Each row is a point on a landscape with many valleys, with its height.
From any point a ball rolls to the lowest of the 2 points nearest to it. It stops when none of these is lower. Distance is the straight distance between rows; heights are no part of it.
K565: [110 155 148 145  88 131 129 146 140 172 126 139 143 142 110 216 121 143
 133  64 127  61 156 174 161 153 108 183 105 129 122 150 163  76  90]  h=322
K132: [127 117 120 133 185 129 189  88 133 169 170 151  80 107 137 110 116 166
 151 168 105 128 124 150 112  92  82 137 126  59 158 117 101  85 107]  h=384
K184: [144 163 143 131 123  99 185 143  98 102 112  97 146 113 107  83 105 152
 163 179 150 116  86 164 181 114 106 146  73 167 122  92  98 139 108]  h=691
K721: [144 104  92 133 131 132  87 112 130 124  87 128 149  91 105  65 110 115
 156 170 134 140  94 156 136  63 115  80 100  97 151 143 119 160 105]  h=631
K573: [155 138 129 128 144 132  75 111 130 102 132  98 160 123 119 125 102 114
  97 133 148 158 101 117 123 140 168  85 141 134 143  91 155 185 149]  h=385
K136: [151  77  88 173 178 153 153  92 150 169 187 109 147 133 132 128 143 133
 101 129 133 149 120  63 173 129 124 126 115  54 153 128 144 167 115]  h=349
K439: [148 100 137 114 163 118 117 163 127  92 142 126  94 130 112 146  92 159
  89  97 126 177 157 143 114 165 145 132 148 155 142  88 148 171 147]  h=817
K747: [121 151 134 133  89 124 147 160  95 137 122  73 152 154 127 141 173 109
  96  89 160 129 112  91 172 159 137 150 105 185 111 117 152 147 136]  h=738
K816: [106 101 143 105 142 157 148 102 161 158 166 174 116 148 152 146 124 157
 150 151  77 128 153 169 108 136 103 157 188 110 127 148 121  60 104]  h=549
K866: [108 134  92 131 166 132 157 134  95 187 125 101 130 108 117 109 151 147
 106  77 153 159 141 155 136  99 134 142 110 126 147 109 176 152 120]  h=590
K498: [125  68  79 129 183 130 169 113 121 187 145 119 106 130 146  82 154 152
 105 122 136 170 127  92 141  97 108 123 124  83 164 130 132 154 114]  h=381
K988: [119 149 142 149 115 101 193 124 115 210 162 112  95 130 129 165 168 127
 148 101 147 109 127 112 161 125  80 173  68 101  87 114 145 113 138]  h=494
K580: [106  95 134 131 151 141  78 103 160 136  83 162 124 149 170  99 141 115
 125 116 102 149 111 153  47  82 109 113 158 122 121 214 156 129 117]  h=498
K890: [134 175 175 135 135 175 118 114 152 108 142 125 203 154 157 171 117 145
 100 169 129  92  94 142 145 161 131 126 121 136 153 104 131  54 125]  h=271
K446: [179 123 158 134 134  75 114 135 125 129  69 143  86 158 140  92 111 122
 147 149 118 153 123 172  55  96 131 106 150  96 140 117 122 182 118]  h=649
K23: [129  80 115 133 134 138  90 160 146  99 138 145 113 109  99 132  89 149
 117 118 102 128 128 168 151 127  95 139 105 122 153 155 122 117 106]  h=642
K17: [111 138 135 131 149 125  62 102 144 153  86 128 134 134 159 109 144 109
 107  89 145 148 104 142  38  95 159  90 159 114 130 172 188 166 128]  h=519
K792: [104 155 163  98 121  75 184 114  93 110 127  94 106 123 143 123 173  90
 127 119 173 181 148 109  95 109 146 167 185 214 113  89 139 148 140]  h=852
K511: [ 90 162 112 101 192 142 122  98 107 109 159 101 151  80 137 107 125 132
  97 125 158 186 122 102  91 112 167 116 147 171 126  86 151 136 177]  h=513
K725: [100 125 171  90 126 168  93  88 165 136 140 176 145 159 156 171 119 136
 140 147  95 132 138 164  95 159 139 141 204 160 102 147 155  84 138]  h=580
K177: [161  74 128  86 104 134 158 159 141 116 167 148 116 166 142 113 150 134
 128 167  99 156 148  98 156 181 140 123 174 125 123  75  76 141 140]  h=382
K243: [122 151  81 143 135 134 100 116 103 158 147  90 137  84  90 123 132 107
 122 118 151 132 122  92 146 115 172  93  94  98 113 121 152 158 155]  h=570
K564: [ 80 192 176  95  86 109  84  82 102 118 104  89 135 118 136 146 155  58
 124 118 164 126 117 131 105 111 128 110 189 218 116 138 161 124 151]  h=470
K755: [180 141 157 122  95 121 135 186 123  92 102 144  97 150 113 200  92 151
 142 145 138 103 168 107 137 193 175 139 121 130 128  77 127 123 138]  h=768
K516: [129  96 128  79 146 105 110 110 131 105 152 129 100  62 110  90  97 135
 165 190 150 172 111 154 140  95 109  97 138 144 150  83 106 156 128]  h=475
K698: [102 134 107 165 125 168 146 133 154 138 137 143 184 112 132 136 116 147
 132  95  96  68 126 150 144 120  93 167  86 110 128 192 118  41  75]  h=118
K267: [137 125 158 136 154 178 113 105 169 105 137 139 193 154 165 116 126 140
 100 155 112 138  78 163 113 126 113 121 138 126 142 127 135  97 121]  h=308
K421: [124 190 135 149 141 136 158 127 101 147  97 107 169 130 126 104 129 147
 122 122 136 116  97 189 112  92 124 141  86 136 120 124 149 107 122]  h=685
K935: [154 127 122 164 171 116 105  97 139 172  78 110 149 150 141 112 130 131
  98  87 162 149 105 128  83 102 150  89 125  77 159 134 191 204 108]  h=539
K720: [168  90 153 155 147 170 130 113 195  90 157 161 199 142 151 128 114 148
 115 150  99 121 108 180 157 139  85 146 135  95 174 121  98  97  70]  h=348
K270: [122 134 169 104 109 121 143 154 125 104 114 157  74 170 158 167 129 141
 140 151 125 115 150  85  90 163 146 159 151 177  83 131 118 101 161]  h=565
K92: [161 149 125 124 143 142 115  97 140 126 184 120 176 122 113 151 112 117
 145 211 140 132 120  93 172 154 171  89 133  93 132  50 114 139 161]  h=660
K317: [ 99 124 116 109  61 146  87 147 133 124 117 118 149 103 109 108 136 100
 158 146 127 106  97 148 165 112 116 122 116 150 112 167 115  97 103]  h=645
K688: [162 148 128 148  76 116 196 144 108 187 101 112 134 166 116 116 147 112
 166 130 108  97 123 152 153 116 122 158 113  76 126  96 110 126  70]  h=351
K21: [ 94 108 156  94 123 140  95 123 145  51 120 159 122 163 175  90 157  97
 142 164 115 139 107 110  93 120 121 142 171 217  87 160  83 128 153]  h=431
K115: [160 172 154 102 140 128  77  94 135  59 128 122 192 103 124 119  88 110
 110 165 147 170 116 152 109 141 163  67 168 164 144  43 132 158 165]  h=346
K566: [130 116 113 142 134 135 114 146 134 156 161 122  95 114  90 174 112 134
 119  99 121 123 158 124 140 159 166 132 125  74 140 113 148 136 119]  h=452
K714: [141 134 183 133 139 121 158 116 151 127 161 146  99 132 140 162 102 161
 144 182 131 107 101 129 136 133  93 158  95 124 108 111 110  83 130]  h=532
K376: [175 101 139 158  74 115 118  96 152 174 128 107 154 138 111 140 142  77
 144 146 150 111  92 120 191  99  90 122 116  67 158 119 143 174  65]  h=442
K372: [102 132 117 110 115 178  86 126 133  99 141 108 160 131 140 125 149 103
  94 135 134 137 108  75 123 157 179 100 153 161 116 139 130 120 162]  h=432
K173: [137 164 171 134 100 127 123 125 148 146 152 120 134 131 134 211 120 120
 141 170 155  77 109  94 168 159 127 146  86 114 124 104 135  71 128]  h=560
K961: [128 177  99 174 133 134 100  78 117 196 147  79 177  99  90 160 141  90
 117  92 161  97 111 127 185 112 131  85  83  54 156 115 183 164 128]  h=526
K393: [107 140  89 172 119 177 130 131 152 155 167 124 188 104 127 160 141 127
 116 103 122  68 138  85 174 140 137 156  86  76 130 176 113  49  95]  h=178
K33: [152  61 112 139 110 160 139 122 173 159 149 145 132 147 136 133 148 115
 124 104  91 130 146 138 140 135 111 144 181  49 181 140 123 126  51]  h=512
K562: [125 148 133  85 156 139  82 124 144  64 109 167 163 108 145  86 107 116
 139 152  99 177 140 171  35 123 169  79 178 147 114  99 115 136 162]  h=626
K964: [137 115 157 113 146  47 174 133  88 114 107 115  69 136 150  62 156 132
 143 150 164 158 114 136 113  83  96 146 119 184 130 125 100 178 139]  h=443
K836: [ 93  80 117  85 148 141  95 123 146 128 192 162  70  92 113 151 102 155
 140 145  98 143 159 134 134 140 112 129 156 125 127 146 109  87 151]  h=588
K746: [165 155 120 159 114 116  83 102 125 138  99 119 139 116 106  96 106  95
 154 172 131 125  96 117 107  79 156  74 112  77 109 130 123 167 140]  h=652
K203: [133 103 139  65 151 100  88 110 147  85 162 161  91  72 126 109  91 131
 143 153 133 186 149 136  90 123 130  86 172 146 123  71 112 163 168]  h=503
K472: [ 97  97 103  86 120 129 143 177  98  87 118 150  88 145 128 116 118 148
 137 123  77 152 174 138 113 166 128 149 175 186 121 152  97  99 140]  h=540
K88: [140 115  81 169 155 131  99 111 129 169 135  99 141 105  89 136 119 129
 103  78 153 128 123 117 163 111 139 100  87  71 149 134 181 198 124]  h=548
K928: [136 167 140 152  99  96 105 110 112 151 105 114 115 129 134  91 166  83
 144 139 149 111 101  98  85  80 156 101 104 109  79 163 122 157 167]  h=672
K390: [158  97 130 147 156 111 158 126 128 134 174 129  85 136 124 134 103 158
 127 167 118 134 117  88 164 132  97 143  94  96 123 110  99 134 142]  h=501
K209: [121 165 117 139 120 104 144 147  88 152 129 104  93  95  93 132 134 124
 132 101 154 131 147 117 132 118 145 132  88 138  87 115 141 147 170]  h=594
K770: [103 104 161  94 118  78 159 131 112 124 110 139  53 140 151  83 145 143
 167 156 129 136 108 158 115 100  67 153 148 186 111 163 100 130 115]  h=478
K494: [151 101 173  82 127  90  92 126 160  82 134 178  62 137 151 122 118 118
 136 149 111 170 147 132  63 149 127  97 194 147 103  88 101 167 172]  h=533
K272: [132 110  63 152 152 127 148 122 105 186 110 108 158 107  91  96 142 145
 118  74 166 135 135 142 192  76 102 118  64  96 162 122 157 195 115]  h=569
K790: [109 113 142 103 107 151  98 137 137  57 133 124 131 152 160 113 159  95
 108 154 148 129  98  48 129 140 143 130 134 204  94 142  91 136 172]  h=394
K629: [125 168 156 158 108  92 140 112 120 173  86 139 119 156 159  91 182 112
 147 100 139 100 109 146  66  64 109 130  99 113  75 190 132 133 156]  h=689
K544: [112  73 103 112 116 115 115 123 140 155 162 164  50 114 108 142 116 140
 150 117  77 118 154 155 139 126  75 133 165  77 163 169 106  87  99]  h=622
K443: [ 92 124 121 120  98 148  55 157 125 100  82 132 139 136 111 142 122 108
 111  75 106 126 135 162 110 142 134 133 139 189 104 205 175 126 128]  h=692
K762: [104 126 113  99  97 148 172 173 117 140 147 118 151 130 131 139 141 147
 154 151 122 103 139 115 186 162 143 173 122 157 124 118  98  59  93]  h=489
K315: [140 114  95 177 134 120 190 129 119 166 162 102 154 127 123 118 137 142
 130 116 134  98 108  84 216 115  75 162  39 102 116 128 108 132 113]  h=273
K907: [118 175 136 147 129 140 114  89 134 186 167  97 159 104 106 172 135 101
 128 134 147 102 105 142 155 114 131 123 109  72 152 109 163 100 111]  h=507
K522: [132 150 134 111  98 164 158 146 136 112 133 132 182 141 158 131 129 143
 159 202 122  87 105  91 164 155 153 140 106 134 121 106  80  46 114]  h=527
K648: [121 136 111  96 120  89 120 144  90  95 120 119  79  47  74 101  88 124
 161 143 140 158 152 163 112  91 125 105 127 156 122 109 110 141 145]  h=439
K445: [126  89 122  88 110 134 153 152 138 133 185 134 114 123 115 138 134 140
 158 172 110 129 151 139 184 156 127 154 156 114 151  87  77  93  96]  h=440
K854: [133 163 140 164 153 133 150  84 130 180 101 122 163 112 126 120 134 147
 122 103 167 107  91 193 127  62  71 128  62 101 151 135 173 127 109]  h=699
K18: [168 112 107 189 110 132 158 121 139 162 140 143  96 137 112 135 121 119
 137 114  91  93 145  88 131 129 113 129 109  30 126 154 108 121 103]  h=457
K75: [141 156 157 100 103 140 119 146 127  60 131 123 155 103 120 165  98 136
 138 190 161 114 122 108 168 162 146 126 109 187 132  81 108  87 151]  h=242
K756: [136 133 119 172 159 158 166 106 146 141 160 121 187 113 128 121 117 149
 124 135 121  95 104 154 168 101  93 167  86  85 165 131 111  86  69]  h=179
K387: [119 163 149 119  91 122 103 107 114 164 155  64 135 122 119 176 160  67
 118 142 168 121  97  81 170 159 137 103 125 131 128 102 165 133 149]  h=697
K307: [166 129  96 202 126  97 175 114 112 171 133 148  80 118  87 146 109 143
 141  56 105  79 162 128 168 110  58 142  58  32 145 134 111 160 125]  h=506
K959: [165 118  86 182 125  90 131 147 100 149 122 125  78 125  70 132  99 140
 133  89 120 105 149 110 179 118 108 116  63  68 115 134 120 190 149]  h=541
K983: [ 90 153 142 104  75  87 145 162  93  78  84 113 136 106 110 110 139 127
 157  75 151 116 140 174 150 117  82 159  99 249  78 166 120 132 144]  h=736
K358: [150 120 184  99 126 107  75  99 168  84 149 144  98 145 160 134 140  94
 116 149 150 155 107  80  81 148 158  95 172 150  93  87 120 190 182]  h=562
K398: [110 147 133 137  62 136 113 121 129 163 131  96 160 129 128 131 165  95
 125 122 146  91  86 103 169 116 105 123  89 136  99 162 134 101 130]  h=668
K502: [140  70  99 115 135 140 141 149 151 139 185 144 128 144 110 146 138 141
 123 119  88 125 174 154 179 166 130 161 174  58 193  96  84 118  74]  h=491
K529: [ 92 171 142 152 123 159 130 131 127 156 120 114 176 151 142 170 133 147
  96  80 127  89 115 154 146 144 112 164 101 163 121 163 173  66 118]  h=276
K654: [119 139 131 132 162 109 158 105 124 142 108 160  74  98 120  96  98 166
 167 154 107 115 113 202  87  74  69 118 103  89 139 154 113  95 115]  h=347
K743: [ 97 157 148 131  95 139  87 136 116  85  93  99 163 171 162 105 170  85
  86 115 142 107  81  86 126 126 131 128 122 210 100 177 122 128 154]  h=354
K215: [132  91 141  95 114 157 150 177 157  73 124 183 148 169 173 134 116 173
 143 163  79 107 144 126 145 188 116 147 137 162 122 126  77  64 124]  h=576
K705: [126 127 100  95 142  85 121 148  89 103  80 121 109  86 116  57 120 115
 150 128 133 181 146 167  75  82 144  97 152 148 149 124 118 169 122]  h=400
K383: [103 111 138 119 122 151 100 140 142  97  95 161 128 160 158  94 132 122
 145 154  76 134 114 147  76 119 122 131 150 147  92 188 107  99 128]  h=469
K987: [ 96 164 170  88 150 107 144  86 122  69 149 122 106  99 136 161 128 105
 118 141 170 170 146  97  83 124 148 142 179 219 102  75 133 127 181]  h=835
K285: [154 143 114 148 151 173  74 106 160 131 140 123 200 127 108 145 101 121
 111 125 111 127 123 164 130 142 184  91 156  56 178  90 150 142 100]  h=453
K685: [141  90  74 142 152 133 145 102 130 170  83 150 130 105 103  73 116 131
 151 133 131 122 131 159 139  58  84  94  97  56 195 144 113 152  70]  h=609
K576: [168 109 115 193 163 111 180 116 130 133 160 148 101 125 111 146  85 160
 122 104 100  89 144 135 173 121  56 174  80  61 178 129  95 123  82]  h=545
K780: [143  96  98 136 137 121  78 166 115  77 106 132 101 105  91  95  85 132
 116 126 111 151 129 141 125 118 128 101  97 131 129 154 116 163 147]  h=614
K160: [131  99 139  83 148 153 106 146 162  60 130 183 157 130 147  95 116 141
 126 154  85 166 140 196 100 154 123 104 165 167 128 100 106 127 143]  h=643
K923: [ 97 119 115 134  91 160 127 128 152 178 161 142 130 126 129 178 145 122
 148 122 109  84 150  96 148 146 134 158 134  90 112 177 128  52  97]  h=235
K979: [158  97  97 198 141 159 154 104 160 162 189 115 166 126 119 162 146 104
 114 101 126  95 147  78 185 145 118 158 118  32 167 141 124 139  70]  h=306
K724: [102 123 138  81 105  83  87 104 115 118 104 105 121  89 139  80 165  69
 144 131 187 170 111 122 100  68 133 106 174 191 136 133 137 174 124]  h=410
K554: [ 96 151 120 107 176 140 163 136  95 144 135 117 125 104 124 120 118 163
 123 118 130 166 146 185  98 113 141 153 146 163 138 103 157 110 125]  h=612
K782: [136 122  82 138 152  71 122 150  75 116  97 108  98 109 119  53 142 115
 122  93 144 169 152 102  92  94 166  99 122 137 123 148 120 205 162]  h=358
K44: [153  91 114  97 173 152 109 126 170 102 175 176 167 119 132 107 111 158
 106 143  94 163 148 174 130 151 144  92 154 103 147  75 112 144 139]  h=618
K960: [ 88 165 141 122  81 136  85 119 106 129 124  71 133 126 125 162 171  71
  88  85 168 108 110  75 149 160 147  98 135 182 108 150 170 140 165]  h=716
K911: [140 129 101 121 156 154  73 102 148 127 155 110 180 115 128 131 112 130
 108 103 127 156 125 115 104 178 211  60 173  75 144  79 164 182 139]  h=419
K119: [202  82 128 191 178 154 160  87 179 109 161 167 176 145 135 125  97 148
 113 133 103 115 144 153 151 116  70 146 141  50 208 114 102 151  58]  h=389
K168: [ 99 133 106 105 102  98 163 165  81 135 117 123  69 112 107 111 137 134
 146 106 119 138 165 136 124 127 120 147 134 175  98 143 115 116 146]  h=578
K613: [110 120 123  90 143  74 165 130  92 162  79 132  99 151 176  38 186 113
 159 135 147 171 143 142  60  69 143 121 179 149 153 141 113 160 110]  h=746
K329: [ 89 101 110  94  87 131 154 149 114 162  98 121 138 134 131  89 163 130
 154 109 114 130 123 192 151 105  88 155 145 163 130 171 139 118  72]  h=708
K931: [109 118 121 111 114 106 143 135 113 189 132 141  65 115 100 146 125 141
 150  92 113 121 157 187 127 108  94 148 137 104 137 139 150 117 103]  h=653
K713: [147 126 160 125 135 111 129 138 137 145  95 144  84 179 149 129 125 132
 126 107  96 154 144 158  38 141 161 122 189  99 116 124 146 149 126]  h=623
K806: [123 151 146  74 141 127 150 110 136  43 151 161 121  85 129 169 117 127
 117 151 159 167 183  81  98 166 174 110 168 190 102  51 115 123 205]  h=818
K707: [ 79 138 119  93 129  77 145 133  85  89  69 123 133 102 143  42 182  99
 161 105 164 161 143 181  95  60 112 131 148 227 131 179 121 157 121]  h=779
K880: [155 125 137 101 136 143 130 155 136  78 146 146 120 130 123 168 114 147
 112 139 136 149 171  97 126 198 186 114 152 149 120  67 124 139 174]  h=794
K742: [137 128 100 159 133 142 171 108 116 163 138  86 197 134 127  94 150 131
 119 135 150 118  81 129 209  95  93 144  71 114 153 117 134 138  88]  h=229
K859: [161 101  76 149 132 113 110 152 105 112 137 124 105 111  62 117  74 138
 140 145 106 121 145 121 184 122 134 111 101  87 149 112  97 171 125]  h=579
K986: [ 99 112 139  80 108 148 148 181 123  85 115 158 139 155 158 174 112 174
 142 132 111 109 165 116 160 188 129 181 144 222 119 145 123  65 116]  h=611
K107: [154  97 123 101 147 142 108  92 164 142 177 142 150 117 136 106 125 125
 143 180 121 162 116 122 132 121 148  86 158  76 140  75 114 154 135]  h=639
K46: [138 103 118 143 159  84 116 123 124 135  77 153  76 112 124  80 116 146
 140 124 133 135 117 166  87  62  70  96  84 102 146 176 123 155 131]  h=307
K120: [119 147 121 130  74 151 149 137 124 185 113 127 132 149 123 131 154 102
 156 125 103 103 133 139 114 121 156 137 150  82 108 141 132  90  90]  h=294
K353: [100 146 130 112  97 130 169 185 100  96  86 127 147 156 164 130 135 152
 130 120 126  97 130  92 141 159 135 174 100 223  91 145 107  79 131]  h=641
K507: [110 166 154 160 104 120 115 129 129 135  80 149 119 174 159 128 149 117
 132 104 110  86 117 116  59 114 138 144 112 137  59 213 135 101 156]  h=707
K508: [140 134 167 115 137 124 148 126 136 127 134 136 111 171 165 121 145 129
 125 156 119 150 118 112  75 138 154 137 162 134  98 104 117 134 154]  h=595
K181: [122 183 116 131 127 152 133 141  91 106 134  90 166 110 116 156 127 123
 105 150 164 119 126  76 165 163 175 118 100 165 125  91 136 101 165]  h=302
K985: [143 202 139 157 123 160  91 109 126 143 127  98 182 126 102 173 102 106
 116 140 131  91 115 150 138 148 182  95 126  80 161  93 158 103 122]  h=481
K355: [ 87 131 120 120  89 131 158 132 121 176 125 106 160 131 136 111 176 135
 136  73 141 108 107 158 171 102  74 160  94 163 102 168 146 111 115]  h=688
K47: [125 162 125 181 143 120 176 149 144 155 151 130 177 118 128 204 122 158
 127  86 131  44 157 121 202 157 109 214  52  90 151 111 100  70  71]  h=424
K207: [115 170 191 118  98 120  88 120 131 101 108 122 115 136 129 170 116 107
 117 140 153 110 104 135 106 131 123 136 134 199 102 136 154 109 155]  h=502
K903: [122 177 149 137 134 128 177 151 101 108 109 107 158 143 146 110 125 155
 125 148 140 111  93 137 138 133 124 163  81 190 105 116 117  93 133]  h=666
K842: [102 166 123 151 156 170 108  95 118 137 138  75 159 151 157 138 164 109
  72 106 142 125  92  59 106 177 196  83 143 122 121 128 165 139 171]  h=464
K852: [132 123 108 160 159 143 163 106 134 155 139 155  95 129 144 102 120 147
 130 142  85 124 126 115  79 100 108 124 121  60 117 166 106  86 132]  h=416
K678: [104 188 144 104  54 146 118 141 114 153 106 114 149 133 147 196 149 104
 148 149 156  58 129  75 158 162 152 125 112 153 105 136 145  56 143]  h=587
K444: [120 125 134 138 124 155  47 149 151  97 120 136 128 109  93 173  86 130
 102 101 120 116 127 159 118 146 144 115 112 131 129 162 166 116 134]  h=667
K91: [164 102 130 124 195 139 120 116 164 119 125 167 142 153 154 102 102 169
  98 122  93 173 133 176  68 130 129  96 154  84 157  99 140 157 129]  h=596
K840: [126 134  79 165 110 159 111 129 141 161 172 100 178 114  89 172 149  97
 128 121 133  82 143  81 206 161 175 138 110  43 153 129 117 112  95]  h=245
K894: [136 166 140 131 135 161  74 145 127  50  96 119 153 129 122 174  98 129
  86 107 140 127 136 114  89 197 202  82 139 163 129 109 163 138 178]  h=720
K670: [ 72 153 121  91  97  94 163 121  85  87 111  94 136  66 108  84 163 103
 149 116 176 155 130 149 145  83 105 144 134 238 101 142 124 136 141]  h=759
K435: [109 164 158  94 140 154  74 107 153 110 125 154 143 122 138 157 100 124
 126 133 114 148 137 171  54 144 170 103 188 152 115 113 163 107 154]  h=602
K403: [133 128 178 127 115 109 114 161 131 104 107 153  77 150 124 176  87 152
 126 123 119 118 137 151  98 152 110 158 122 168 102 143 139 108 137]  h=535
K277: [124  97 119 130 138 149 157 162 142 119 149 170  77 164 158 164 120 180
 115 130  89 107 162  65 128 184 127 150 123 109 113 153 100  72 157]  h=505
K781: [108 148 108 134 126 117 146 122 115 192 154 125 109  80  79 154 131 138
 151  84 143 100 151 183 167  94  96 150  76  83 136 117 149 120 117]  h=675
K925: [136 169 131 168 134 116 195 139 115 177 148 126 127 130 114 177 122 148
 148 124 132  80 138 122 178 143 117 183  61  83 122  90 117  90 108]  h=462
K162: [113 104  94 131 119 123 113 143 113 152 112  98 116 136 134  85 175 109
 102  76 139 153 123  95 106 116 166 110 135 125 111 169 152 182 137]  h=314
K823: [134 155 174 109 120 156  67 115 146  51 125 127 176 119 139 129 106 109
 109 180 142 132  90 147 128 146 132  88 140 188 134  92 116 113 164]  h=303
K553: [127  89 113 105 180  75 177 122  92 162 134 106  77 125 151  76 159 146
 122 136 167 183 130  96 125  88 105 131 120 147 153 103 125 188 141]  h=411
K734: [128  94 130  99 145 175 141 155 165  87 139 207 129 183 175 152 135 182
 102 133  75 123 173 112 108 206 145 131 159 139 106 132 105  87 168]  h=542
K538: [174 156 140 149 122 109 133 131 101  98 119 100 157 132  92 123  82 132
 143 190 147 129 104 132 170 123 139 121 102 146 129  72 116 165 135]  h=715
K221: [ 84 102 104  70 183 164  86 104 155 102 186 143 138  88 151 111 125 142
  93 112 127 183 142 106  94 137 156 101 170 162 119 113 145 145 175]  h=534
K158: [140 147 136 168 141 125 153 133 127 144 147 123  93 141 138 178 132 139
 114 141 150  99 121  36 134 167 148 141  64 101  81 132 137 116 177]  h=640
K189: [175 115 117 191 115 136 130 123 166 128 164 158 119 120 101 190  97 117
 149 142 109  56 168  68 165 162 133 143 104  18 145 136  81 108  96]  h=504
K56: [183 112 111 160  97 100 163 115 115 178 107 112 131 163 104 108 126 103
 167 166 124 119 117 119 170  92 121 120 130  61 141  95 119 199  84]  h=405
K690: [ 93  99 153  87 146 114 167 115 119 143 121 157  80 158 154 113 125 167
 162 146  89 144 133 196 110 128  73 165 188 170 133 162 129  96  97]  h=514
K308: [139 100 100 114 133 134 154 169 108 118 110 135 111 160 128  84 126 145
 130 135  75 155 142 156 111 138 132 129 157 112 148 123  96 121 111]  h=493
K331: [ 80 159 140  90  50 146 115 122 119 136 110 132 144 121 137 140 143 100
 180 174 130  83 111 113 147 131 130 139 142 187  81 170 114  58 125]  h=617
K973: [ 89 132 147  79  84 119  98 104 113 143 136  78 136 103 131 128 170  72
 121 124 175 155 104 120 154 109 112 119 168 205 136 128 163 145 123]  h=441
K320: [133 162 185 163 116 141 150 111 170 132 135 133 178 146 156 179 105 149
 129 138 125  65  90 148 147 142  84 172  94 132 133 139 129  43  79]  h=230
K889: [141  81  75 164 147 133 158 122 128 130 126 155 111 104 111  94 110 147
 127  95  94 101 134 159 162  93  41 136  89  68 194 175  93 118  71]  h=581
K220: [ 90  98  91  79 118 103 176 138  89 182  75 129 102 136 141  52 185 132
 168 112 130 155 145 186 111  84  93 127 166 154 157 163 122 135  86]  h=727
K858: [134 111 109 140 149 102 184 147 102 134 148 144  46 159 143 112 122 175
 126 139  82 127 129  89 122 150  91 145 118 109 122 137  71  87 161]  h=461
K547: [108 102 138  96 116 103  86 122 131 134 120 130  81 110 132 107 137 105
 141 131 140 152 118 131  92  88 119 120 154 151 111 154 139 156 137]  h=379
K738: [110 165 116 151 195 139 147 113 102 156 134  92 140 137 157 110 158 139
  87  99 149 166 114  92  84 131 186 128 136 128 117 105 170 158 164]  h=490
K163: [190  85 151 139 119 109 145 148 139 104 139 129 102 196 140 129 132 133
 114 158 120 149 126  59 144 183 148 121 143 119 104  92  99 195 156]  h=324
K495: [114 136 128  94 148  97 137 134 110  23 104 145 113  97 120 104 112 112
 126 122 122 190 183 127  59 125 165 120 184 198 114 103  98 139 171]  h=663
K72: [147 168 129 148 138 123 119  88 114 160 172  64 176 143 117 172 126  81
 126 185 158 124  93  74 202 159 144  87 124  98 151  70 156 156 145]  h=680
K994: [135  86 154 142 106  92  93 134 145 125 103 148  66 132 130 111 122 123
 133 125 124 126 103 138 109  90  67 125 106 128 109 187 123 147 130]  h=344
K759: [116  75 130 122 174  91 117 121 133 153 143 127  43 143 154 115 146 146
  95  86 136 169 131  84  78 121 118 126 144 122 124 154 153 186 159]  h=848
K186: [ 87 127  73 126 117 146 122 151 107 183 112 117 107 120 114 112 161 122
 123  55 105 137 164 135  91 129 174 119 157 104 103 173 164 137 127]  h=355
K52: [171 101 126 174 139 152 119  87 169 174  97 132 159 141 137 125 137 109
 106  94 141 132 107 138 100  94 110 104 138  55 180 151 174 165  63]  h=557
K821: [ 86 192 166 140 126 154 108 124 104 118 104  87 169 168 164 155 149 119
  64  96 147  90  92 103 133 152 118 130 109 208 118 161 163  94 162]  h=316
K875: [121 167 127 112 136 141 104 144 116  11  81 139 148  97 113 148  98 112
 106 118 135 161 174 108  60 158 204  96 163 190 112 109 128 125 184]  h=693
K284: [173 118 158 141 162 141 114  87 176 153 114 149 150 139 145 135 104 137
 121 140 127 149 109 179  85  98 117 109 153  63 173  93 160 149  91]  h=577
K596: [164  74 125 129 164  88 100 134 134 128 119 128  73 141 127 117 103 146
 103 103 134 175 133 117 101 131 129 100 139 102 151 114 152 214 135]  h=836
K231: [ 77 105 115  72 147 170  97 123 140  86 175 156 121  98 126 145 114 144
 123 140 119 151 159 109 127 151 146 132 166 193 107 141 122  93 170]  h=559
K62: [ 98 168 134 109 156 118 165 133  89  66 105 113 142  94 119 100 117 132
 124 130 144 172 144 163  81 108 153 142 153 212 121 108 129 119 148]  h=635
K401: [132 127 126 176  99 131 132 155 166 137 136 148 157 122 113 201 111 136
 122  51 112  41 167 137 175 156 100 195  88  86 153 164 110  77  55]  h=376
K218: [165  57 142 143  76 142 105 127 175 149 107 135 135 154 140 112 149  94
 131 129 121 135  99 137 148 114  90 129 155  85 158 149 131 148  54]  h=477
K167: [121 129  93 118 101 139 114 166 110 138 118 130  86 114  95 135 122 118
 140 108 104 127 169 111 106 158 189 111 144 102 105 141 125 120 143]  h=404
K175: [135 150 123 176 142 115 157 145 111 144 128 126 106 128 118 135 115 160
 113 103 133  99 124  99 138 119 106 148  41 115  80 148 126 120 165]  h=619
K172: [172 108  90 147 121 116 176 153  95 146  83 110 145 175 125  55 138 127
 142 152 100 147 118 137 137 105 138 121 137  92 145 110  97 177  92]  h=448
K814: [165  98 129 147 122 143 105 141 166 120 171 142 110 133 112 198 111 135
 127 149 130 101 152  68 168 191 165 122 113  65 129 114 114 127 137]  h=495
K395: [ 91 106 129 103 112 112  91 159 109  73  84 126 119 113 114 103 125 113
 134 105 124 152 131 180 118 110  98 142 131 225 110 187 142 147 126]  h=712
K939: [179 181 171 146  92 101 111 157 105  85  81 117 119 126  90 173  79 120
 135 151 159 106 127 132 128 149 152 127  93 160 111  88 135 142 150]  h=740
K869: [161  98 113 156 101 122 124 162 120 115 106 103 119 176 128  98 152 109
 109 118 120 139 116  67 127 155 172 118 130 115 102 149 115 186 137]  h=261

Call two points neighbours if one is among the 2 nearest of the other. Go from one point of each pair to the other, from neighbour to neighbour, staying as low as possible. Name the highest point that can't be avoided.
K46 and K698 -> K33
K46 and K445 -> K189
K307 and K320 -> K576

For each start below, name the point where the ball stops.
K670 -> K307
K713 -> K46
K562 -> K698
K220 -> K858
